Points on a hilly landscape, in no order, each with its height.
From any point a climber steps to the highest of the 2 points nearest to it. It stops when none of these is higher. Distance is the straight distance between rows; heights are no part of it.
Goba: [111 133  92 120  87 143  82 102 129  91 115 137 141 148 118 108  61 172
  87  74 152 152 143  56 160 152 166 144 137 156  78  82 105 126 125 150
 181 178 120  99 151  90 142 131 134 144  83 113 149 157 108 157  92 122
  83 134 112 162 139  93 164  87]  (h 562)
susuk: [115 134 173 119 151 139 104 135 130 125 140 150 141 135 166  87  70 101
 151 110 161 180 116 133 119 129 211 130  85 108  69 129 145 138 132  93
 138 168 105 167 173 132 138 123  96 125 125 114 108  83  81 109 120  84
  69 133 146 139 143 112 152 119]  (h 674)
gipi: [ 73 132 137  85 130 150  70 129 110  59 143 139 169 126 126  91 115 180
 127 100 130 138 134  85 114 164 184 144 174 149  67  59 121 100 111 178
 157 152 128 135 133 100 140 116 120 203 113 135 129 124 148 136  91  92
  93 131 102 140 158  35 144 101]  (h 653)
nolu: [142  79 113 129 110 140 159 120 171 150  78 174 144 162 160 102  78  67
 129 188  93 128  82 110 155 132 157 149  89 133 100 153 187 132 158  87
 155 176 103 107 168 137 104 150 139  34 133 134 145  70 118  96 149 122
 100 101 155 147 138 111 159 175]  (h 352)
kato: [123 110 163  82 113 113 122  84 179  97 115 150 128 139 132  84 126  96
 132 141 146 155 125 128 159 160 247 132 104 129  90  89  83 108 114 130
 120 178 131 126 164 150 191  86  94 116 119 109  92  93  93 129 131 115
  86 100 109 115 134  75 107 126]  (h 615)
Fule: [103 169 176 118 135 153  85 102  96  69 121 137 161 139 179  96  68 156
 127 151 115 180 117 102  81 104 131 216 110 158  37  61 114 142 130 106
 176 110 170 107 161 153  94  86 161 162 163  95 162 115 133 153  99 136
 132 117 110 131 180 112 154 106]  (h 394)
Gude: [119 122  99 129 147 169 110 190  99 139 162 106 164 122 135 141 149 185
 115  81 110  81 111 116  68 146 127 111 183 102 150 159 188 102 114 175
 117 127 100 129  67  98 103 163 144 168 127 167 134 122 155 127 107  62
  83 166 125 130  97  59 161 129]  (h 300)
nuro: [151  96 130 113 105 162 192 157 177  90  75 141 112  94 118 178 104  96
 177 191  60  97 104 108 140 117  97 112 104 174 113 139 105  91 153 107
 127 111 161 110 126 186  99  64 163 112 152  95 116 130 155  98 138 169
 194  74 129 132 155 139 126 125]  (h 291)
Palu: [147 105  88 137  98  98 172  97 183 112 118 104  72 145  67 202 161 126
 110 119 139 129 178 118 177 156 108 103 140 141 166 127  87 110 144 143
 122 139 129  91 121 113 168 112 123  95 103 117 137 181 140 156 125 190
 155 119 114 124  95 164  82  96]  (h 549)
Rado: [ 99 129 103 168 154 143 139 181 121 123 138  97 131  80 118 174 143 161
 148 111 127 108 151 122 101 133  50  84 180 139 176 119 142 118 135 146
 143  98 133 123  97 104 114 123 151 168 111 170 124 167 183 131 126 135
 165 148  96 144 133 139 118 113]  (h 235)
Fek: [156 110  90 137 116  94 138  84 149 137 109 136 140 171 119 123  90 134
  54 152  99 130 154  72 211 111 119 160 129 173 147 116 120 131 144 127
 172 182 147 111 123  91 124 117 128  94 100 141 174 153 107 136 161 165
 128 123 143 141 127 171 133  91]  (h 553)
fizu: [103 130 123 159 166  96 139 123 145 145 155 110 111 138  80 145 122 152
 102 100 181 166 163 121 154 141 107 127 145 144 148 112 128 141 156 145
 147 157 134 165 151  73 145 144  80 151  85 147 128 167 147 139 134 177
 141 139 127 156 134 195  89  85]  (h 669)
fode: [124 120 131  90 135 148 116 145 167 152 134 128  95 105 155  97 146 132
 136 119 170 136 116 148 103 145 172 131 130  91 117 110 163  98 146 161
 139 154  85 116 161 104 123 176  76  86 116 144 130 115 127 157 133 126
 116 166 104 170  86 127 111 179]  (h 436)
sudo: [166 133 133 185 149 110 171 127 102 140 128 149 156 147 142 159 104  90
 113 177 117 130 111 112 128  66  68 142  83 159 147 185 164 158 126  99
 110 115 141 164 105 150  60 104 141 140 171 112 140 123 139  87 156 151
 168 100 185 115 138 191 106 111]  (h 84)
mivif: [123 134 183 123 146 140 130 104 137 112 119 158 115 141 174  85  76  92
 142 154 161 181  99 139  91 132 186 172  65 114  55 115 124 139 153  84
 131 153 137 139 187 175 127 110 112 106 146 101 126  90  95 113 126 114
  94 116 131 131 153 125 140 142]  (h 743)
Vil: [174 114  97 163 133  89 182  98 100 145 123 145 176 185 115 165 134  91
  67 171  82 117 113 115 139  91  72 157 107 153 134 199 167 143 112 101
  94 127 153 154  67 161  66 113 158 153 175 129 158 126 145  65 147 154
 128  89 199 113 107 148 125  99]  (h 114)
vis: [122 153 116 148 144 102 135 174 129  82 181 111 137 112  84 169 163 202
 146  81 153 111 171 131 116 156 146  82 169 131 199  98  68 115  85 159
 107  99 136 173  87  83 173  86  86 174 110 147  97 156 115 154 104 123
 140 158 125  95 130 118  95  66]  (h 420)
Gilab: [ 92 118 112 186 137 180 139 197  98 140 119  95 123  80 138 167  82 104
 170 103 176 161 142 127  94 138 103  56 117 143 135 176 157 141 136 106
 118 123 118 148 143 140 124 121 162 187 133 140  97 140 129  93 103  82
 114 109 123 130 128 123 173 116]  (h 461)
mez: [160 102  71 113  74 134 139 136 157 158 148 105 110 136 116 155 191 150
  94 107 103  77 132 129 138 131 127 119 169  89 180 154 154  99 110 157
 136 135  93  94  64  96 113 157 129  77 112 129 140 133 123 160 135 121
 118 155 125 121  70 109 131 145]  (h 90)
tur: [127 173 140 142 143 101 112 150 107 119 202 114 145 123  97 120 161 214
 112  69 152 120 151 133 118 142 151 114 149 115 178 105  88 147  91 164
 105  97 129 188 104  70 158 135  75 158 105 143 111 154  94 168 110 126
 109 176 139  85 129 124 102  89]  (h 393)
bef: [119 162 162  97 140 156  84 156 111  65 172 141 151 122 145 104 111 200
 137  85 146 135 123 107  75 141 200 139 145 125  80  79 119  98  98 168
 121 127 125 154 124 109 126 105  92 194 128 121 100 124 110 134  82  78
  82 157 133 130 134  72 161  89]  (h 584)
Muref: [148 120 110 159 154 137 156 176 120 149 153 125 149 118 134 147 143 122
 144 128 132 121 111 156 101 124 125  76 127 115 150 179 178 132 110 133
  91 115  97 157 101 130 108 141 117 143 155 126 116 111 140  84 120 100
 130 133 165 114 102 116 128 131]  (h 35)
zan: [151 101 152  78 131  91 151  97 200 119 111 149  92 141 104 114 153  96
 133 167 134 125 128 141 187 155 215 126 125 129 141 102  76  97 125 132
  99 169 129 113 151 134 188  93  83  94 109 115  91 106 114 134 143 155
 140 109 110 104 112 130  62 130]  (h 552)
komu: [192  93 107 126  97 155 166 181 186 148 102 145  89 113 160 141 127 110
 178 168  95  88  90 145 140  95 114  99 107 110 152 171 136 119 132 118
 128 103  91 100 127 141  87 143 132  33 152  86 131  97 116 118 147 120
 184 136 142 117 114 160 141 172]  (h 164)
vid: [144 120 127 123 115 165 136 184 153 142 121 120  85  87 165 138 141 142
 168 148 100  93 110 140 126 103  96  97 131 122 158 129 135 116 141 143
 156  80 111  97 128 120  90 138 137  75 127 124 141 122 132 139 152 120
 180 153 100 131 127 173 122 170]  (h 188)
vuso: [111 122 126 170 143 120 142 122 134 128 164  91  81 127  94 190 132 103
 135  87 220 178 181 141 133 157 129  83  96 131 133 150 107 151 142 121
  92 145 113 171 165 125 180 116 103 151 109 124  98 164 107 126  96 142
 106 126 134 116 106 162 106  97]  (h 586)
zer: [127 179 173 115 161 107  92 122  89 125 192 136 159 132 132  64 158 180
 108 109 149 126 132 158 107 121 171 169 128 103 142 102 117 156 101 159
 109  99 140 178 130 102 148 145  60 158 126 139 119 120 102 155 126 124
 109 171 141  90 129 117 103 124]  (h 362)
Febi: [165 151 131 153 123  98 140  90 120 117 119 134 127 165 134 130  53 145
  72 150 115 155 150  71 162  61  98 181 104 178 131 118 102 157 128 119
 150 152 151 136 123 117  80  92 128 118 128 110 160 171 102 139 146 156
 151 119 157 141 143 197 146  65]  (h 622)
Rik: [152 136 143 179 157 137 142 165  93 141 162 148 162 125 171 125 105 123
 132 134 118 128  87 131  92  82 104 128 110 132 136 165 185 158 113 109
 122 105 117 165 106 133  57 141 135 135 160 113 122 110 136  97 136 107
 152 125 167 128 123 161 135 130]  (h 58)
rusol: [110 125  84 153 149 147 128 197  92 143 141  94 160  94 133 161 159 173
 142 100 107  77 123 140  80 140  65  82 194 117 194 156 171 116 120 154
 140  96 132 115  66 106 100 151 175 158 129 186 141 129 178 122 119  86
 133 159 106 125 127  97 146 133]  (h 262)
Litib: [106 190 195 104 158 130  84 128 108  82 153 150 129 131 171  70  92 173
 142 134 150 182 110 132  70 123 162 201 114 128  64  43 110 137 135 135
 167 104 161 129 170 121  96 116  86 153 143  98 145 118 123 160 105 119
 125 148 112 159 163 148 133 101]  (h 359)
ridad: [137 105 100 124 119 100 166 134 180 104 138 115  89 115  77 200 193 140
 134 113 134 112 165 139 145 173 135  72 171 119 189 110  97  82 122 162
 111 125 115 108  94 105 178 112 101 118 110 130 107 156 152 151 125 166
 145 137 105 116  80 134  62 114]  (h 499)
nuka: [101 147 186 111 154 130  90 187 104 136 182 131 145  88 168  76 112 151
 185  85 154 146 141 169 125 125 206  92 118 118 135 115 119 144  89 123
 135 111 120 190 158  95 165 120  77 151 113 130  93  87  79 123 124  77
 107 154 131 111 174 132 148 110]  (h 540)
nedan: [128 119 124 115  84 180 116 156 145 145  79 106  73  68 164 127 116 132
 177 140  92 105 134 128 161 105  74 119 128 141 133 127  98 132 154 126
 197  80 116  66 153 130  98 125 179  56 115 114 150 132 135 162 152 117
 179 152  70 141 159 161 145 166]  (h 208)
lafa: [167 123 130  90  74 131 155 111 152 102  88 123 105 119 108 159 139 126
 130 157  47  84 145 112 185  88  91 134 136 145 148 132  55 105 128 129
 143  99 155  81 105 155 125  93 163  84 121  97 149 160 123 153 151 160
 186 123 122 103 146 162 118 118]  (h 185)
mazo: [132 133 121 177 140 114 125 140  80 189 156 104 133 109 134 139 155 120
 149 116 141 106 134 175 147  99  68  88 117 114 189 168 133 178 112 114
 114  69 132 153 116 115 146 152 137 116 134 146 125 132 106 122 154 140
 164 131 137  66 140 177 107 159]  (h 472)
teter: [179 125 179  98 122  98 148 114 164 129  96 137  96 133 118 105 165 101
 175 177  89  91 106 175 186 106 137 136 113 107 156 147  71 150 137 126
  92  98 149 113 141 155 166 116 113  68 141  90 125 104  97 117 192 161
 176 133 143  52 135 175  74 162]  (h 231)
piv: [158 138 174 107 135  93 114  76 125 129  86 139 137 155 137  77 138  94
 126 170  99 124 108 172 178 104 149 158  95 116 130 143  80 174 112  94
 116 107 160 128 146 178 181 113 136  99 147 108 137  97  78 106 172 137
 132 107 147  41 158 142 107 152]  (h 261)
Silok: [120 125 128  98 163  85 110  83 135 135 136 145 153 171 119  53 151 139
  48 168 120 127 128 124 164 153 165 194 151 138 120 103 164 125 150 161
 133 174 148 140 125 100 137 149  97 148 118 168 145 110 131 125 171 152
  89 128 154 129 110 117  96 116]  (h 661)
Vevi: [179  82  68 154 120  94 173 115 130 157 136 146 165 181 110 155 153  93
  76 162 101  95 103 127 156 113  95 120 119 118 151 205 200 135 125 117
 103 142 109 141  77 121  87 150 141 106 157 120 155 109 138  79 143 142
 105 112 190 123  92 129 137 118]  (h 156)
somop: [130 126 140 106 139 137 176 149 168  65 102 138 116  91 116 176 145 133
 164 173  77 107 119 124 109 142 101 111 145 154 126  93  85  79 124 137
 118  80 165 119 101 175 125  68 134 148 144 123 104 147 171 122 137 166
 192  94 105 133 130 142  81 116]  (h 328)
votim: [102 143 115  90 106 126  91  69 128  78 113 134 134 154 107 102 128 144
  96 106 150 144 142  88 126 163 162 169 146 126  64  76 109 107 133 147
 128 160 138 103 141 136 142 127 133 161 120 127 129 148 133 144  93 129
  71 114 101 148 121  54 138 126]  (h 566)
bunum: [107  77  71  91  67 137 110 112 136 142  98 109 149 114 130 125 119 116
 119 121  55  78 136  92 198 137 116 105 176 141 164 128 131 115 104 133
 187 147 133  55  94 111 135 137 201  95  83 137 143 107 149 129 129 112
 128 113  92 134 132  87 165 139]  (h 148)
davur: [129 123 147 137 151 147 144 200 142 113 142 140 119  86 173 138  82 134
 177 139 132 146 120 128 117 111 147  78 107 140 140 110 131 117 117 118
 133 120 132 143 135 131 105  86 108 133 124 113  94 125 117 114 115 107
 148 116 134 131 146 162 147 107]  (h 459)
sidi: [ 92 110 113 112  94 120  78  84  96 196  94 106 105 111 106  91 154  62
 163  97 159 124 134 171 169 163 145  91 127  93 153 150 110 160 111 105
 114 120 110  96 168 151 202 168 173  95 113 129 116 102 102 130 133 108
 100 123  99  94 143  99 133 179]  (h 59)
Lotat: [106 122 118 108 126 163  99 137 108 141 148 114 145 140 112 116 159 156
 102  73 154 101 126 125  84 159 148 138 158  91  98 138 182  98 136 184
 101 147  87 138 111 103 132 175 124 170 132 154 123 134 145 142 106  83
  62 161 132 148  74  50 149 147]  (h 344)
bopo: [115 156 134 185 149 104 148  92 107 104 121 112 127 139  81 202 176 118
 123 138 156 152 166 136  98 121  51 137 109 142 124 131  86 145 132 120
  77  78 154 161 112 171 148  89 142 185 150 128 115 186 152 126 116 188
 157 104 139 113 116 178  77 116]  (h 457)
Damub: [ 91 129 119 177 151  97 120 131  92 165 143  98 142 100 102 150 139 111
 140 139 139 123 152 145 164 105  61  99 133 154 187 131 106 169 121 112
 130  91 151 165 128 123 173 110 147 165 109 144 137 147 133 111 153 171
 169 115 127  89 168 176  98 118]  (h 529)
sol: [ 96 143 110 141 142 107  82  95  49 158 144 125 203 143 115  96 162 127
  94 131  72  94 107 139 121 112  73 166 172 129 123 144 164 158  98 133
 123  92 148 131  77 135 125 154 187 184 139 165 159 112 167  97 134 133
 131 121 141 112 142  89 137 145]  (h 373)
dud: [126 106 141 123  98 156 162 126 153 130  73 131 113 110 135 140  90  82
 171 181  93 119 115 119 164 121 104 126  97 158 110 127 100 116 164  90
 147 123 149  93 168 182 118  90 177  75 131 107 140 118 132 113 148 162
 165  98 117 124 169 138 139 154]  (h 263)
gaf: [136 131 132 162 166 135 149 194 120 137 168 117 141 101 121 159 186 148
 165 104 152 114 132 188  61 147 132  44 151  89 178 173 150 110 110 161
  76  99 105 171  91 121 149 139  90 151 153 157  99 111 148 112 121  90
 129 160 143 101  97  99 104 135]  (h 34)
nenat: [149 110  89  92  65 139 127 108 107 135  94 117 136 125 124 136 159  91
 141 118  66  89 122 142 139 119 116  95 132  99 142 176 119 123  82  82
 114 105 123  76  83 171 155 149 196  92 139 106 124 101 122 115 116  94
 121 107 124  99 131  80 179 159]  (h 106)
kimif: [151 111 126 112 119 141 159  75 170 160  60 159  91 163 137 110 128  66
 125 182 126 128  89 133 113 136 113 172  89 120  86 170 179 109 190  88
 130 165 110  92 170 165  87 170 150  40 163 128 165 101 149 116 155 139
 131 108 128 171 116 108 147 199]  (h 307)
goni: [130 126 104 136 144  86 128  70 117 148 125 132 148 184 105 103 139 119
  51 161 118 128 141 110 176 130 114 174 134 145 130 138 143 136 136 129
 131 166 156 129 110 126 137 132 131 147 125 164 157 135 123 106 154 162
  92 111 160 122 105 128 124 120]  (h 583)
Fef: [ 70 131 139 151 154 106  87 120  81 169 142 112 179 104 129  91 123 110
 140 143 128 126 131 146 164 114 102 118 138 157 154 107 118 177 107 109
 143 101 158 154 136 130 179 127 156 184 103 151 129 105 137  95 150 146
 152 103 111  87 193 124 110 123]  (h 481)
vifib: [142 116  78 142  95 118 116 115 153 105 125 134 125 135 100 135  65 181
  78  81 142 136 162  65 185 150 149 117 153 172 133  96  81 128 124 155
 177 182 128 122 138  69 154 116 114 125  63 112 135 184 108 155 106 148
 138 120 114 159 138 152 154  45]  (h 628)
sava: [ 91  81  98 123  91 153 115 124 122 139  96 117 169 116 157 119  78  99
 146 138  73 117 109 109 168 122 124 114 136 140 116 134 161 134 123  98
 192 142 123  81 129 142 125 120 201 100 104 138 147  83 144 111 121 107
 129 103 105 139 153  88 183 155]  (h 177)
Siku: [125 124 113  82  68 128  87  82 102 165  93 122 112 127 117  86 177  84
 134  99 103  96 130 161 160 144 141 109 146  73 147 154 111 138  91 109
 118 118 107  63 120 162 187 178 187  69 131 116 112 100 110 138 128  89
  93 125 110  93 127  83 155 187]  (h 78)
vafev: [ 70 130 125 121 151 128  79 129  79 132 158 115 207 123 120  91 140 149
 116 118 103  99 122 127 132 139 123 146 178 136 119 113 162 135 105 153
 140 120 132 140  98 111 137 150 155 205 105 171 135 109 162 109 127 102
 113 137 120 113 149  57 133 131]  (h 323)
Vukor: [109 128 125 172 133 122 153  98 127 129 122 105  99 138  95 186 128  82
 128 118 185 171 158 125 126 142  87 116  92 147 119 144 102 147 154  96
  92 128 145 145 159 172 150  97 145 155 131 116 119 177 132 117 108 169
 132  94 120 126 121 161 117 123]  (h 521)
Zumo: [114 120 125 101 126 155 114  90 130 161  90 133 117 144 172  92 112  98
 120 140 121 134  93 132  92 137 110 180 113 106  71 143 198 126 166 108
 154 149 108  80 171 146  90 177 166  63 156 144 172 100 152 119 137 119
 105 129 109 181 119  97 161 200]  (h 268)
nika: [129 133 124 118 144  98 153 167 165  80 159 131 128 111  84 170 204 181
 146 116 119  93 139 145  92 168 152  88 187 117 185  92  91  69  97 183
  95 111 134 140  73 106 168  98  71 162 127 151  91 132 162 150 122 136
 148 152 108 116  95 100  59  98]  (h 455)
Gufi: [148 117  85  81  83 139 155  84 120 129  84 133 117 149  94 156 189  77
 107 134  83 104 104 128  72 148  78 118 140  82 104 170 170  89 134 101
  82 137 130  71  73 170 112 177 174 116 173 123 139 116 186 119 114 124
 128  98 130 170  97  69 172 170]  (h 279)
guge: [120 118 142 110 162  98 147 104 190 148 108 140  71 130 105 104 118 101
 136 159 169 146 133 139 180 152 167 142 109 140 136  96 100 114 171 114
 146 177 142 124 199 128 155 124  87  83  96 129 125 118 110 136 159 175
 140 122 111 140 141 183  71 129]  (h 504)
rig: [134 112  96  92  74 142 152  79 161 143  87 112  75 146 116 151 148  91
 109 117 156 137 146 119 130 153 116 138 111 102  96 143 123 105 152 113
 119 156 113  79 141 151 134 158 146  82 124 118 134 159 136 154 106 125
  95 121  93 169  84  97 153 176]  (h 398)
pidok: [101 120 119 123 115 133 105  89 106 170 121  93  86 125  90 136 191  82
 166  77 204 141 160 184 122 179 142  74 131  83 143 159 107 133 129 128
  76 123  97 129 167 153 207 155 137 123 137 137  98 128 120 122 112 116
  90 128 109 109 115  89 105 171]  (h 39)
gib: [135 139 130 126 151 140 132 209 135 136 170 123 114  89 132 131 188 186
 158 104 146 106 120 170  53 138 155  85 167  81 176 118 156  96 117 188
 111 106  94 140 103  87 125 143  66 136 137 173 106 119 143 155 127  94
 127 184 110 135  84 104 103 155]  (h 51)
Garaz: [155 159 182 123 143 118 103 118  87 109 138 133 153 118 161  85 130 123
 146 145 123 122 107 181 123 100 162 131  94 114 109 118  82 164  76 107
  94  77 149 148 130 173 168 109 117 135 156  96 108 100  80 110 138 103
 136 119 139  53 160 122 117 137]  (h 296)
tepo: [133 152 118 177 150 131 166 131 100  92 118 121 145 122 103 211 159 125
 142 142 113 124 142 132  58 108  35 121 130 139 127 144 115 117 123 121
  83  69 151 146  74 184  89  87 159 192 184 135 109 165 176 123 124 159
 175 106 142 126 115 159  82 115]  (h 402)
fut: [145 195 167 150 136 162 107 134  66  86 136 127 146 117 180 127  70 153
 131 127 121 155 123 107  61  77 100 181 104 147  78  94 106 160 102 112
 135  93 155 128 120 164  78  99 166 173 170  88 121 148 111 148  87 119
 138 121 132 121 155 140 152 113]  (h 435)
lar: [ 91 126 118 191 134 150 137 168  94 137 146  92 114 116 103 204 130 112
 159  72 210 166 172 134 103 155 107  58 114 127 145 175 133 142 136 124
  74 121 105 171 130 141 162 115 137 194 126 138  94 169 125 116  88  99
  96 126 132 119 117 118 138 107]  (h 520)
vata: [145 200 160 163 140 157  93 164  52  89 177 122 165 121 177 127  86 184
 128  85 130 141 121 114  58  87 117 169 123 138  95 122 131 170  86 119
 118  96 132 154 102 124  72 119 149 186 154 104 119 149 102 146  78  83
 102 151 144 111 135 119 158 105]  (h 477)
Temim: [127 119  95 163 135  90 153  94 156 147 124 108  82 137  72 175 136 138
 107 126 148 129 177 122 191 133  75 113 139 158 181 123  92 144 147 137
 151 137 130 129 140  90 164 124 124 101 100 134 151 173 136 149 152 199
 173 125 131 127 136 208  80  91]  (h 603)
beg: [144  73 119 112 102 152 162 176 181 136 110 176 132 126 178 128  62  96
 158 168  92 139  87 103 148 122 190  98 107 141 109 121 172 107 140  95
 164 166  93 116 158 109 105 109 112  60 120 118 113  70 118 109 119 108
 118 106 142 157 137 114 172 134]  (h 390)
vodel: [ 91 138 155 131 185  93 130 142 149 118 173 140 117 131  85 112 134 156
 106 100 184 169 151 135 133 172 158 138 146 138 113  95 136 110 161 157
 121 169 128 191 155  75 143 156  42 179  97 152 110 144 141 141 134 154
 116 150 126 170 128 155  84  81]  (h 733)
solu: [108 130 157 108 190  85 116 121 150 130 162 158 148 146 108  68 158 154
  81 154 144 141 127 137 148 160 182 166 149 133 116  78 156 108 152 163
 134 168 145 182 144  82 132 154  34 169 116 163 115 105 150 126 164 158
 127 136 137 150 119 143  76 111]  (h 668)
Kemep: [ 73 131 124 155 153  92  66  88  49 186 127 120 205 131 125  82 145  92
 125 158  97 115 109 153 156 105  74 159 151 135 136 137 139 182 115 108
 133  98 154 133 126 142 159 145 190 181 123 181 170 104 154  89 162 150
 153 106 127  92 186 113 129 154]  (h 431)
fim: [121  86 122 139 126 150 138 206 154 123 138 148 136 100 180 128  41 119
 168 132 105 147 106 101 153 109 180  68 110 145 136 126 165 125 125 101
 173 160 113 142 144 101  96 100 116 112  96 119 112  94 102 109 115  87
 114 119 139 149 152 149 189  89]  (h 423)
putib: [115 132 163 120 146 140  87 157  95 152 170 122 152 121 146  87 118 126
 147  69 171 147 131 159 119 133 197 106 113 102 113 159 143 140 106 142
 114 147  87 195 153 103 171 146  91 154 127 134 104 102  83 107 116  64
  69 165 160 121 125  97 153 127]  (h 596)
tadi: [147 114 177  84 124 130 150 118 179 104  97 167 114 153 159  94  94  97
 145 176 124 163  96 132 125 149 227 157  74 119  67  89  95 103 142 104
 128 165 141 111 174 160 141  87  93  78 137  99 113  85  91 128 131 123
 113 107 126 125 144 106 129 137]  (h 676)
Sef: [129 182 153 145 144 160  89 166  68  74 178 119 147 127 129 128 121 206
 123  58 157 129 134 106  52 121 145 144 141 122  89 121 125 135 100 159
  96 105 125 168  99 116  98 128 116 200 137 121 113 160 107 149  67  71
  75 168 144 121 116  80 154 102]  (h 527)
buk: [180  91  66 128  86 112 163  87 122 171  90 142 122 177  94 150 188  77
  87 164  76  99  88 140 125 127  74 123 130  90 134 206 195 113 131  98
  99 128 107  94  87 152  99 192 162  73 173 113 165 102 157  91 149 130
 116 113 176 148  89 104 159 154]  (h 209)
miz: [129 139 124 158 120 123 131 125 137  96 128 135 122 127 124 153  40 145
 105 112 153 175 145  77 152 117 133 129 100 180 113 101  91 138 135 107
 151 167 148 149 151 120 121  91 120 148  92  96 126 182 100 140 109 147
 140 102 123 159 151 179 154  56]  (h 702)
lotas: [131 193 203 131 171 110  99 120  84 116 160 138 142 111 153  80 159 154
 148 138 151 130 117 188  89 114 135 155 106 104 124  99  90 165 112 141
 101  63 154 163 136 145 148 132  76 144 155 125 106 120 109 142 135 125
 152 140 121  87 143 147  80 158]  (h 329)
fesi: [116 162 185 128 152 121 119 184 118 107 171 142 120  93 166 113  98 135
 179 114 147 168 118 149 122 103 169 106  91 130 148  94  90 154 106 104
 123  94 145 171 165 119 133  89  81 146 126 103  98 123  77 136 128 117
 154 115 133 109 179 193 133  92]  (h 497)
zaku: [170 114 150  96  89 113 149 126 185 120 104 117  74 118 103 139 147 124
 166 150  77  84 133 143 211  97 110 128 126 133 172 128  53 132 140 142
 134 108 138  94 124 132 154  99 135  60 120  94 132 151 104 147 174 172
 200 145 123  79 137 194  88 132]  (h 205)
salu: [138 102 125  90  60 185 153 120 163 134  52 127  92 103 154 150 102 103
 156 158  68 107 131 105 150 126  94 135 116 150  99 142 117  99 163  96
 179 122 128  51 151 160  92 119 199  48 127 116 151 115 149 152 128 130
 171 113  79 158 154 106 170 183]  (h 234)
Zazu: [128 108 125  98 144 120 140 136 203 143 127 144  74 118 127 109 119 122
 135 140 170 148 124 126 150 165 182 127 126 128 120  86 139  92 171 146
 156 184 114 110 177  91 124 145  62  81  93 132 116 128 123 151 136 152
 132 134 103 188 118 158  96 141]  (h 471)
gugit: [143 127 107  89  83 135 137  56 129 166  71 119  72 164 101 147 188  65
 104 126 134 132 121 138  94 159  87 143 119  73  95 163 143 112 156 100
  77 147 120  65 134 177 123 190 161  86 154 125 151 138 161 138 108 129
  97 109 116 167  83  93 159 196]  (h 345)
butab: [103  73  88 127 104 170 119 144 146 172  97 129 135 114 174 116  79 104
 136 140  96 116 109 102 166 118 105 125 137 142 128 142 197 136 146 118
 204 155  86  89 159  95  86 160 177  66 100 153 163  84 149 116 136 108
 128 133 108 173 140 118 179 169]  (h 204)
kan: [183  98  86 110  68 157 162 154 155 142  91 125 113 117 138 151 152  98
 156 145  74  81 100 147 134 112 109  71 127 104 160 190 134 112 103 100
 122  98 103  85  93 157 118 149 175  59 150  95 128 103 123 112 136 102
 147 119 140 108 113 111 163 163]  (h 136)
Pogok: [131 133 124  99 133 137 120 104 139 137 143 129 114 135 124 106 158 139
  90 114 164 121 117 140  79 149 143 161 127  87  92 129 176 110 152 161
 104 145  96 119 131 124 111 183  96 127 148 149 138 139 142 147 124 126
  91 149 130 163  67  96 123 168]  (h 392)
Padaf: [134 160 159 140 154 136 157 144 122  82 127 133 130 108 133 161 147 150
 151 155 102 112 119 127  72 104  81 144 128 137 116 100  98 100 128 137
 109  69 153 132  88 171  88  78 133 161 170 127 114 155 166 128 130 158
 192 124 119 133 125 157  86 132]  (h 360)
guno: [ 97 155 190  97 180 101 101 143 143  84 154 178 137 137 159  67  93 163
 133 141 143 180 112 126 100 140 189 179 124 138  72  35 122 104 154 131
 162 139 157 152 175  98  95 106  48 168 113 110 129 116 132 148 130 139
 144 132 111 189 172 164 132  81]  (h 336)
neb: [144 123 111 132 110 135 168  83 160 118 109 120  92 156 106 159 110 102
 102 129 170 155 150 102 132 148 135 140  89 132  91 140 108 116 155 109
 108 164 129 117 144 158 129 123 134 108 126 113 129 165 125 132  99 147
 101 111 120 154  93 123 137 134]  (h 452)
Bufa: [151 169 161 174 164  84 130  93 101 141 129 136 135 176 136 120  76 135
  58 138 145 176 159  90 142  66  99 195  90 173 150 149 131 181 144 113
 127 161 154 170 125 109  72 118 104 156 134 125 154 161 106 126 156 151
 124 126 190 141 125 218 125  76]  (h 563)
movut: [129 201 163 187 160  95 100 105  58 115 159 127 164 160 125 113  86 167
  72 115 157 166 151  90  95  72  77 209 118 162 126 130 122 194 126 120
 121 122 157 180 114 112  82 132 116 199 129 119 143 178 111 144 127 144
 125 146 171 131 148 191 124  81]  (h 505)
Lufu: [110 170 121 182 143 127 109  98  65 124 136 113 146 173  94 151 109 151
  65 100 165 158 151  71 107  97  57 187 132 150 103 119 123 170 140 136
 120 125 143 154 119 111  99 142 148 204 129 137 160 194 130 142  94 141
 106 141 152 153 125 154 145  87]  (h 451)
lol: [110 106  91 109 116 155  96 116 127 168 118 124 132 132 168  95 106 125
 105 111 117 115 104 119 135 125 120 162 138 125  93 142 198 142 152 141
 181 157  86  94 145 101  90 184 154  90 113 162 159 110 140 134 135  99
 102 151 121 173 105 111 166 169]  (h 233)
Far: [123 104 100  98 107 131 122 137 150 113 131 122 142 107 136 122 122 149
 134 116  96  94 126 111 153 140 159  97 160 127 153 102 115 101 102 147
 153 137 128 100 109 114 143 118 141 126 103 130 114 125 137 128 119 115
 124 126 102 123 121  91 134 122]  (h 121)
rus: [147  96  90  99 104 140 134 167 170 146 147 105  99 115 116 156 196 147
 133 107 153 100 140 144  95 152 169  71 172  81 175 143 157  77 120 177
 110 152  76 111  92  90 142 160  97 106 120 137 107 116 133 158 128  98
 102 166 113 136  58  75 122 150]  (h 68)

Two climbers start at each pair of points below. Name the first point that both come to, or write never.
Litib / Zazu | never
Rik / kan | Vukor
bunum / rusol | mivif

For each start below, name the point where the climber stops.
zer | vodel
nolu | mivif
Far | mivif
Gude | mivif
sidi | vuso
Muref | vuso

Call two points neighbours if one is among the 2 nearest of the other. Go from one point of each pair to the other, from neighbour to neighbour, staying as high as possible. Name the lowest point that can't be avoided.
Damub / mivif | Rado
miz / vodel | Fek
miz / gipi | Goba
